A landscape with many valleys, sampled at points; each row gives a point and its height.
A ball rolls from a point to the lowest of its 2 nearest points, and stops where none of them is lower. Distance is the straight distance between rows; heights are no part of it.
piz h=31.6: [ 16   0 -23 -15   4  -3   2   4  19  19  15   1 -23 -31   0  -6 -15 -13
  -5  -1 -13]
mar h=45.9: [  2  24  -5  25  18  29  11   6   1  -6 -20 -12   6 -25  38  -6  22   8
  -8  -5  27]
mekan h=54.3: [-12  12  -3  -3 -19 -19 -35  -2 -22  13  -1   4  -8 -11 -28   7   0  20
  13   5   0]
dop h=43.4: [-28 -34  25  26  10  17  14 -15  32   1  31  18  24  29  -2   8  -6   1
  -5  -2   0]
Tava h=12.4: [  5   5  21  12  -1  35  14   1 -10   2   3  18  13  23 -28  14 -34 -52
  -3  -4  13]
Gir h=36.2: [  8 -29 -31  -7  -2 -13  14  15   5 -28 -27  -5   6  16   0  -8  10   4
 -14 -20 -11]
ralov h=20.4: [ -1 -23 -21 -30  21 -45   0 -18   7   9  11 -44  -2 -30   0 -40  -2  27
   8  25 -29]
tezis h=46.9: [-12   1   6  -3   7 -19  -7   5   0  -2 -13  22  -9  -2 -13  11  -1  -7
  11   9  16]
nida h=45.4: [ 34  18  19  -5   8   6  18   0  -6  12   8   4 -18   7  32 -10   4   6
  -5  -2 -15]
Vas h=59.5: [ 23 -38   0 -10 -19  22   8  13 -18 -10  -7  -9 -16  25 -12  28   2  -6
 -24 -15 -25]
pasut h=39.8: [ -3  30  -6   8  14  11  -3  11  -3  -3  -7  -4  -6 -44  27  -6  19   7
   4   1  28]
Diz h=25.4: [  7  35   2  -6  -4  16   1  -3 -25   9   0 -12 -17  -1   5  16   6  -5
   0  15  24]
lum h=47.6: [-21  -4  -6  15  -2   1 -12 -11  36   3  13  11  22  -9  -6  -6  -5   1
  15 -10  13]
Vizu h=50.0: [-13   3 -11   9 -29 -23 -28  -5   1 -14   5  15  29  15 -20 -10 -10  16
   6 -11  -2]
rufo h=58.1: [-15  28  -8 -20 -11 -12 -28  -8   4   2  23 -15   7 -53   9 -23  -9  18
  21  19  10]
Feg h=51.5: [-17 -27  14  14  -6  17 -18  -9  -1  11   6 -15  -1  14 -13  28   9   8
  -6 -12  -8]
Razoz h=41.5: [ -2  -2  -7  33  -6  27  22  23   2 -27 -13  21  22   0  -3  -2 -23 -17
 -16 -24  -3]
bol h=59.9: [ 16  29  13 -24  26 -21  15  13  -6  -6 -14  27  -8  -9  11 -17   4 -12
  15  27  19]
lopu h=50.1: [ -4   7 -20  -5   2 -11  -9   7  -2   5 -12   4 -13 -23 -16   4  -5  -8
   7   0  12]
Minoz h=15.1: [-11   0  44  19   4  27  25   0 -22 -17  -1   5  23  53  -7  24  -4 -12
 -11  21   1]
velor h=11.0: [  9 -33 -27 -26 -12 -42 -19 -10 -11  -6   4 -23  -7   1 -12 -15   4  22
   4  -7 -40]
rado h=32.7: [  8   9  14  -1  30  -7   0   6 -29  20 -27   2 -38 -15   3  21  25  -2
 -10  17  21]
Sul h=5.8: [ -3 -31 -13  -2  -5  -3 -11  -9   8   3  -5 -21   2   6  -2  -3  13  16
   1 -19 -21]
zelil h=51.8: [ 12  36   0  17   3  31  23   6  -6 -18   1  -3  14 -14  42 -14   4   5
 -10   0  27]
lolel h=23.1: [  4  -9 -11 -38  15 -30   4  -6   5  17  20 -30 -25 -38 -10 -30  -5  14
  -6  28 -30]
gige h=50.4: [-15 -34  -2   4   7  13 -21 -16  15  31   9 -26 -13   6 -17  29  14  10
   9  -5  -4]
zedan h=65.4: [  7 -28 -19 -24   7   0  20   1  22   3  -1  -8 -14  21  -4  14  -1 -22
  -9   5  -6]
led h=15.7: [ 11  -8  29  25  -3  40   8  -3  -1  10  12  23  -1  18 -16  11 -25 -30
  -4 -16  -5]
kel h=71.1: [-12 -13 -37 -28  15 -33  -2  10  13   0  -6  -8 -11 -48 -10 -19   1  -4
   7  13   1]
nisob h=50.3: [ 30  33 -29  -7 -14  11  21   6  -4  -6   5 -26   0 -18  35 -17   3   3
 -12  -9  -2]
seb h=26.8: [  2 -26  -9  22   3  13  22   5  44 -12   3  18  20   1  11 -14 -10 -11
  -6 -26 -13]
Naz h=49.0: [-27 -24   6   3   7  14  -4 -21  39  26  27 -25   1  10  -6  17   5  -3
  11  -5  -4]
vib h=47.2: [-32 -11  21  19   2  24   4 -24  30  18  31  -1  10  21  -8  17   2  -2
   7   5   6]
piba h=49.3: [ -6  24  31  23  14   2   2   5  -6 -17  -8  38  19   9  21  -9  -2   8
   7   8  26]
nibol h=29.8: [ 12 -11   8   0 -21   3  -2  12  -4 -16  -8  30  -1  18 -10   7 -11 -15
   1 -18  -8]
Ler h=40.1: [-13  12  13  34  12   2  10  -2   0 -11  -9  18  26   6  23 -13  13  13
  -2   2  18]
ved h=10.2: [ -6   0  38  19   6  15   6  10 -30 -10 -19   7   5  46   4  35  14  -4
 -18  16   4]
Geru h=42.6: [ 10  -7 -22 -36  -3 -38   3  12   3 -11 -14  13 -15  -8 -17 -14  -4  -4
   4   7 -14]
roki h=4.1: [-13   6  36  35  15  22  14   2 -22  -8 -23   6   5  23   6  28   7  -1
 -12   9  22]
famis h=56.2: [ -3  30  16  -3 -18 -13 -30  -2 -26   9   4  16  -2   8 -18  -5 -12  14
  11   8   4]
bapa h=52.1: [ 15  33 -21   6  -6  34  29  11   4 -21   9 -22  11  -8  35  -3   2  -4
 -15  -2  11]
bodad h=72.9: [ 10  36 -38 -25 -17 -22   9   6 -21 -12  -5 -29  -6  -7  11  -2  19  13
  -6  14   1]
lali h=18.9: [  6 -16  -4 -23  22 -35   4 -21   4   5  14 -44   5 -19  24 -38   8  28
  21  15 -25]
zap h=6.4: [-10 -22  11   0 -26  19   3  -2  17   5  22   4   4  32 -27  19 -25 -34
  -2  -5  -5]
keb h=72.6: [-10  22 -45 -24  -8 -29   1  -6 -18  -4   0 -41  -2 -28   2 -14  26  24
  -3  18  -2]
pivuv h=48.5: [ 31  34  -3 -10 -14  12   9  -6  -6   5  19 -10  -7 -12  32 -21   2  13
  -5   0 -11]
fet h=64.2: [ 18 -15 -11 -22  14   1  11   6   5  13  -5  -9 -33   8 -11  20   6 -21
  -3   6  -8]
vub h=33.3: [ 21  31  30  26   9  35  14   7 -14  -2   1  27   4  11  15  -3 -13 -17
  -1   0  11]
sot h=46.8: [-10 -12   6 -19 -29 -34 -29   9  -4 -13   5  25  15  13 -27  -9  -5  11
  12  -2 -11]
gases h=20.3: [ 20 -10  -6 -10  -3  -1   0   5  13  19  14  19 -11  -4 -25   5 -26 -39
   8  -6   0]
muv h=53.0: [-12 -11  20   4 -18   2 -35 -20 -25  14  12 -12  -2  15  -8  19  20  29
  -1  -9  -7]
Rubeg h=42.0: [-13   1  27   6  22  -3  -4  -4   8  10  -7   9 -10   2   4  18  12   1
  11  17  15]
diba h=26.3: [ 16  31 -22  12 -14  19  -9  10 -14  -1  -4  -3   2 -36   9  -8  -6  11
  -4 -24   5]
lufal h=67.9: [-16 -20 -38 -26  23 -18   3  -4  28  19   0 -20  -8 -16   1  11   8  -3
   4  24  10]
Disi h=52.6: [-14  13 -18   3 -33 -19 -31 -10 -10   7   1  -9  15   1 -21  -7  -6  20
  12 -15  -1]
Gil h=69.5: [-24 -21 -32 -23  36 -24   2   9  31   6 -16  -5  -4 -32  -4  -3   5  -1
   5  18  15]
tapi h=19.9: [ -2  33   8  18  -6  19  -5  -2 -14   7   0 -12   4   1  12   2   3   7
  -5   5  17]
Zala h=20.2: [  2  11  25   9   2  18  32  11 -12 -21  -5  12  15  45   5   5  -7 -12
  -7   7   5]
ris h=33.5: [ -2  -9  11 -10 -26 -10  -2  13  -8 -26  -9  34  17  35 -19   5 -22 -20
  -1  -3  -2]
sori h=72.3: [ -3   0 -44 -16   1 -15  -6  -3  -2   8   2 -36  -2 -33  -4 -15  16  14
  -2   4  -6]
Suru h=41.3: [ -7  -3 -16  -3  -4  -5   0  -7  48  10  17   9   8 -20   6 -11 -20 -19
  17  -2   8]
bope h=37.1: [-19 -24   8  21  14  11  20  -6  46   0  16  18  15  15  11  -3  -8 -14
   6 -13  -1]
midez h=56.4: [  4  32  31  -6  20  -5  -7   5 -18  -6 -11  35   2  -4  23 -13   7   2
  16  23  22]
nek h=21.9: [ -6  10  26  30  -8  24  -1 -14   3   7  16  15  18  21   2  -2  -5   3
  -2  -4   1]
gizi h=61.4: [  9   6  12  -6  -3  -7   0   2 -26  -5 -21   5 -16  32  -1  23  13   8
 -11   4   2]
Deso h=71.8: [ -1   2 -52 -24  -3 -14  -8   6  12   0  10 -19  -2 -55   1 -18  -5   7
  -1   5  -5]
Zefaz h=14.7: [ -9  -5 -19 -11  -8 -32 -27 -21   5   6  18 -24   7 -29 -10 -33  -3  25
  20  -7 -26]
Notev h=9.7: [ -5  -3   2   5  -3  22  21  -2  19  -2  16   6  11  21 -30  15 -29 -55
   0  -4  10]
ful h=54.1: [-10  -4  13  21 -12   3 -35 -12 -38  13 -13 -19 -10  10 -11  25  16  26
 -10  -6   4]
gog h=60.0: [ 12   3  23  -8 -10 -19  -9  -4 -23  -7 -11   5  -4  22   7  -1  16  23
  -1   3 -10]
vunaf h=40.0: [  8 -20 -14 -15   5 -29  12  14  15 -12 -18  11  -6   4  -1 -10   5  -2
  -3  -3 -13]
galer h=26.7: [ 13   6 -15 -29   9 -11   3  -1   3  27  27 -22 -26 -46   1 -12  -4   1
  -3  13 -17]
peva h=14.3: [-21   0  26  43  29  24  26  -7   0  -6 -17  -1  14  14  19  15  19  -1
 -19   3  19]
vugok h=36.7: [  3   3  34 -14  34 -15  -8  -4 -13  21  -8  11 -31  -5  -4  19  16  -4
   4  22   5]
Bili h=40.6: [ 33  25  26  13  11  25  12   5  -4  16   8  16 -14  -5  26  -4  -4  -5
  -4  -3   4]
Gadi h=25.0: [ 20 -10  20  -7   1   3  -4   6  -3   6   3  30 -14  17 -19  11 -17 -36
   5  -3  -1]
Bokek h=25.9: [  2  30  15   7  16  22  28   5  -1 -11   0  20  12  30   7  -2 -14 -25
   1   6  17]
nuno h=55.4: [-25  -6  21  14 -21   3 -28  -4 -34   0 -18 -11   4  30 -17  40  23  12
 -11   9  11]
Vip h=44.5: [  1   5 -10 -27 -21 -45 -18  14 -13 -10  -3  22 -11   3 -24 -15 -12   2
   6  16 -11]
Tege h=34.1: [ 19   3  -8  13   1  12  27  20   8 -28 -17  19   8   6  14 -17  -8  -8
 -13 -19 -11]
rus h=36.6: [  9  -3 -30 -13   2   7   8   7  44  12  20  -6  -3 -29  10 -12 -22 -26
   2  -2   1]
dab h=8.6: [  1  11  11  21  -7   9 -10  -9   2  15   5   3   7  -4   9  -6   3  13
   5 -10  -1]
rusel h=24.9: [ 19  -7   0  16   1   2   7   8 -10 -16 -26   9   2   7  15 -15  11  11
  -9 -25 -14]
Bog h=53.2: [ -7  22  -4 -16   8  -9  -7   2   4  16  13   0 -16 -29  -1  -1  -1   1
  17  19  20]
Fasi h=12.6: [  4 -13 -22 -14 -23 -45 -23 -13 -12   0  16 -23  11   1  -3 -30 -10  22
  16 -12 -32]
siveb h=56.5: [-14 -28  34  11 -13  16 -19  -4 -31  -4 -14   0   2  30 -20  48   7   1
 -15   4   2]
zut h=14.6: [  5  -5  -7 -15 -18  -9  -9  -7  12  13  15  -3  -6  11 -17   6 -16 -12
   4  -1  -5]
zif h=66.6: [ -7 -15 -29 -33   8 -12  11  -9  27   8   0 -29  -9  16   2   2   2  -6
  -2   6  -2]
bisu h=57.6: [ -7 -28  22   9  -7  22  11  11 -20 -11 -22   3  -2  28 -22  32  -3 -15
 -13  -4  -3]
simop h=29.4: [  8  25  16   3  18   8   4  10 -31  13 -18   5 -25   0   2  21  16 -22
  -8  15  32]
ditul h=14.5: [  7 -39 -21  14  13   9   4  -1  11   3 -19  -9   6  -9   2  -2  11  13
 -14 -31 -13]
gek h=27.9: [-28  -7  20  47  15  23  11  -4  12 -16  -8   4  18   1  16  -4   7   8
  -5   0  17]
zumog h=35.0: [  0 -17   8  22 -19  19   6  14   2 -20  -8  21  14  10 -16   6 -14 -10
 -10 -35  -8]
finis h=10.1: [ 17 -24 -20  15  17  10  17   6  29 -12 -17  -2   7 -11  20 -13   7   4
  -8 -27 -16]
Mudin h=19.7: [  2  24 -19   1 -21   1  -7  -2   2  -2   8  -6  11 -13  12 -17  -4   9
   8 -11   4]
muta h=58.6: [ 18 -38  18  -5   2  22   5   9 -17  -6  -6   2 -18  29 -14  41   4 -20
 -15  -2  -7]
laki h=56.3: [-23  20 -22 -12  -3 -20 -15  -1  18  -3   3  -4   6 -36   3 -16   0  11
  24  10  22]
nogo h=9.3: [  4 -37 -13 -18 -12 -24 -17  -7 -18  -3  -7 -20   0  11  -8   1  20  19
  -2 -14 -23]
Nunuk h=53.1: [-30  -6 -20  19   2  -9  -6  -2  30  -4  -7  11  22 -27  -4 -14   7  12
  13 -18   8]
riba h=17.0: [ -1  -4   1 -15   1 -29 -16 -26  14   6  27 -31  14 -14  13 -41  -3  28
  22  10 -33]
dat h=58.2: [ -1  20  32  -4  -4 -25 -21  -7 -26   4  -3  13   1   5   3 -10   4  32
  16   6  -7]
Kelad h=59.4: [ -6  42   9 -22   1 -14 -15  -2 -13  -1  24  -2   6 -39  16 -29  -5  11
  20  27  14]
tegak h=10.0: [-18  -6   4 -15 -21  -6  -3 -12  24   5  21   1   3  40 -19  18 -18 -18
   3   9   4]
Fari h=31.5: [ 13 -34   0  10   1  -4  13  12  -7 -34 -34   5   2  10   5   4  18   8
 -18 -27 -23]
Banu h=33.4: [ 17  20 -12   8  10  20   0  11  -9   9  -3   2 -22 -43  12   1  -1  -4
  -5  -3  12]
tob h=62.8: [ 16  -1   4  -6   7  11  14   8 -14  -2 -20  -3 -27  13  -5  15  10  -8
 -10  -1  -2]
teze h=22.4: [  9  18  19  33 -14  44   5  -5   0   3  23  20  17  17  -1  -4 -33 -10
  -8 -14  -1]

For each start below, name the point where the ball stops.
Deso -> rusel
Nunuk -> Sul
fet -> rusel
mekan -> rusel
Bog -> dab
bapa -> roki
muta -> finis
Vas -> finis
lolel -> Sul
midez -> roki
bol -> dab
